Points on a hilly landscape, in no order, each with its height.
From any point a ball takes the steepest step (drop divided by distance) to one of its 3 nearest points. It stops when none of these is lower. Distance is the straight distance between rows; heights are no part of it.
j413: [ 1.69 -4.30  1.40 -0.72 -1.80  0.39 -1.47  0.00]  (h 465)
j732: [-0.41 -2.92  0.81 -1.57 -0.83  1.40 -0.78 -0.10]  (h 362)
j164: [-3.05  1.46 -0.98  1.80 -1.60 -2.06 -0.89  1.04]  (h 266)
j628: [ 0.95  1.29  1.87 -1.59  5.88  1.70  4.98 -1.36]  (h 117)
j7: [-3.78 -1.27 -1.09  0.47 -4.65 -1.14 -2.54  2.34]  (h 164)
j704: [-0.03 -0.79  1.27 -1.82  2.54  1.84  0.16 -0.04]  (h 163)
j10: [ 0.27 -0.86  1.48 -1.89  4.42  1.73  2.40 -0.16]  (h 101)
j613: [-0.94  6.31  1.81 -5.03 -0.75  0.44 -0.86  0.55]  (h 926)
j370: [-4.57  0.20  0.55  2.54 -4.04 -1.95 -3.27  2.72]  (h 189)
j385: [ 3.55  4.18  2.05 -0.19 -0.68 -1.62 -0.65 -0.56]  (h 818)
j420: [ 2.90  5.00  2.05 -2.32  1.91  0.12 -1.26  0.15]  (h 856)
j468: [ 1.23 -3.93 -2.64  3.82  0.53 -0.35  1.69 -1.51]  (h 607)
j456: [ 1.24  2.99 -0.40 -1.63  4.42  0.91  5.38 -3.12]  (h 92)
j989: [ 1.90  0.25  1.40 -1.08  5.84  1.92  2.01  1.13]  (h 136)
j288: [ 1.99  3.99 -2.45 -0.90  3.40  0.48  3.75 -2.62]  (h 132)
j256: [ 0.29  3.62  0.96  2.23 -1.52 -2.37  0.13 -0.61]  (h 375)
j386: [ 2.94 -2.81  0.68 -0.45  2.04  1.50 -0.68  1.72]  (h 166)
j616: [-0.10 -4.60  0.54 -1.16 -3.37  0.86 -2.12 -0.69]  (h 424)
j713: [-1.50 -6.26 -2.49  2.86  1.79  1.01  2.81 -0.79]  (h 177)
j706: [ 1.89  3.62  3.08 -2.50 -2.94 -1.09 -2.96 -0.47]  (h 907)
j665: [ 3.91 -2.85  0.05  1.57  1.07  0.43 -1.21  0.12]  (h 269)
j322: [ 2.05 -4.06  1.38  2.86 -2.22 -1.25 -1.60 -0.25]  (h 488)
j130: [-3.19  0.22 -0.95  0.19 -1.89 -0.74 -0.55  1.16]  (h 288)
j813: [-2.51 -2.45 -1.36 -1.26 -3.92  1.06 -2.59  1.23]  (h 372)
j344: [ 3.17 -0.47  0.76 -0.51  6.38  2.08  0.96  1.58]  (h 152)
j567: [ 0.32 -4.87 -1.60  4.72  0.01 -1.33  0.90 -0.16]  (h 629)
j233: [-3.03  1.82 -1.24  0.26  0.71  0.10  1.61 -0.30]  (h 417)
j226: [ 3.17 -3.59 -0.59  4.46  0.12 -0.58 -0.25 -0.33]  (h 476)
j876: [-1.76  2.04  1.55  2.43 -3.54 -3.08 -1.24  0.06]  (h 255)
j870: [ 0.87  2.75 -0.43 -1.58  3.73  1.31  5.05 -2.31]  (h 77)
j902: [-1.10  0.25 -0.56 -1.46  2.35  1.90  2.25  0.12]  (h 57)
j862: [ 1.85  5.03 -0.43  0.46  0.34 -1.78  0.28 -1.18]  (h 671)
j207: [-3.22 -1.99 -1.77 -0.87 -1.86  1.03 -1.46  1.10]  (h 313)
j439: [-3.08 -0.12 -0.54 -0.35 -1.29  0.24  0.27  0.73]  (h 331)
j561: [-2.17 -3.90 -0.88 -1.16 -4.74  0.73 -2.72  0.52]  (h 392)
j230: [ 3.43 -2.99 -3.01  2.80  2.47 -0.43  0.27 -0.78]  (h 646)
j990: [ 2.90  4.22  2.35 -3.47 -1.15 -0.27 -1.82 -0.40]  (h 886)
j319: [-2.74 -1.20 -0.41 -0.71 -0.29  0.86 -0.35  0.71]  (h 342)
j309: [-1.48  1.22 -0.86 -0.83  0.56  0.61  2.34 -0.78]  (h 296)
j338: [-0.46  2.45 -0.13 -1.68  3.39  1.13  4.07 -1.90]  (h 122)
j569: [-1.19 -1.32 -0.32 -1.56  0.54  2.11  0.76  0.07]  (h 239)
j6: [ 4.36 -1.71 -0.46  0.71  4.48  1.32  0.38  1.24]  (h 123)
j438: [-3.68 -0.92 -0.34  2.21 -5.23 -1.80 -3.77  2.73]  (h 208)
j692: [-3.75 -0.77 -1.49  0.19 -3.31 -0.38 -2.17  1.02]  (h 222)
j550: [-0.43  2.89  0.18  2.26 -1.86 -2.73 -0.26 -0.77]  (h 312)
j69: [-2.56  1.70 -1.02  1.84 -0.96 -1.11  0.48  0.04]  (h 319)
j280: [ 1.30  3.28  3.29 -2.69 -4.08 -0.97 -2.58 -1.31]  (h 910)
j430: [-3.13  1.57 -0.11  2.56 -3.72 -2.56 -2.25  1.63]  (h 224)
j374: [-1.90  0.48 -1.64 -0.41 -0.29 -0.88  1.34 -0.58]  (h 406)
j339: [ 0.49 -3.08  0.15 -1.59  0.70  1.52 -0.89  0.60]  (h 275)
j935: [ 4.31  5.23 -0.62 -0.95  2.81 -0.21  0.69 -0.68]  (h 801)
j155: [ 2.77 -4.03  1.19  0.73  0.08 -0.07 -1.79 -0.55]  (h 395)

Where does a ball stop that starts at each point below?
j862 => j7
j989 => j902
j322 => j6
j468 => j6
j319 => j902
j344 => j902
j813 => j7
j439 => j7
j339 => j6
j230 => j6
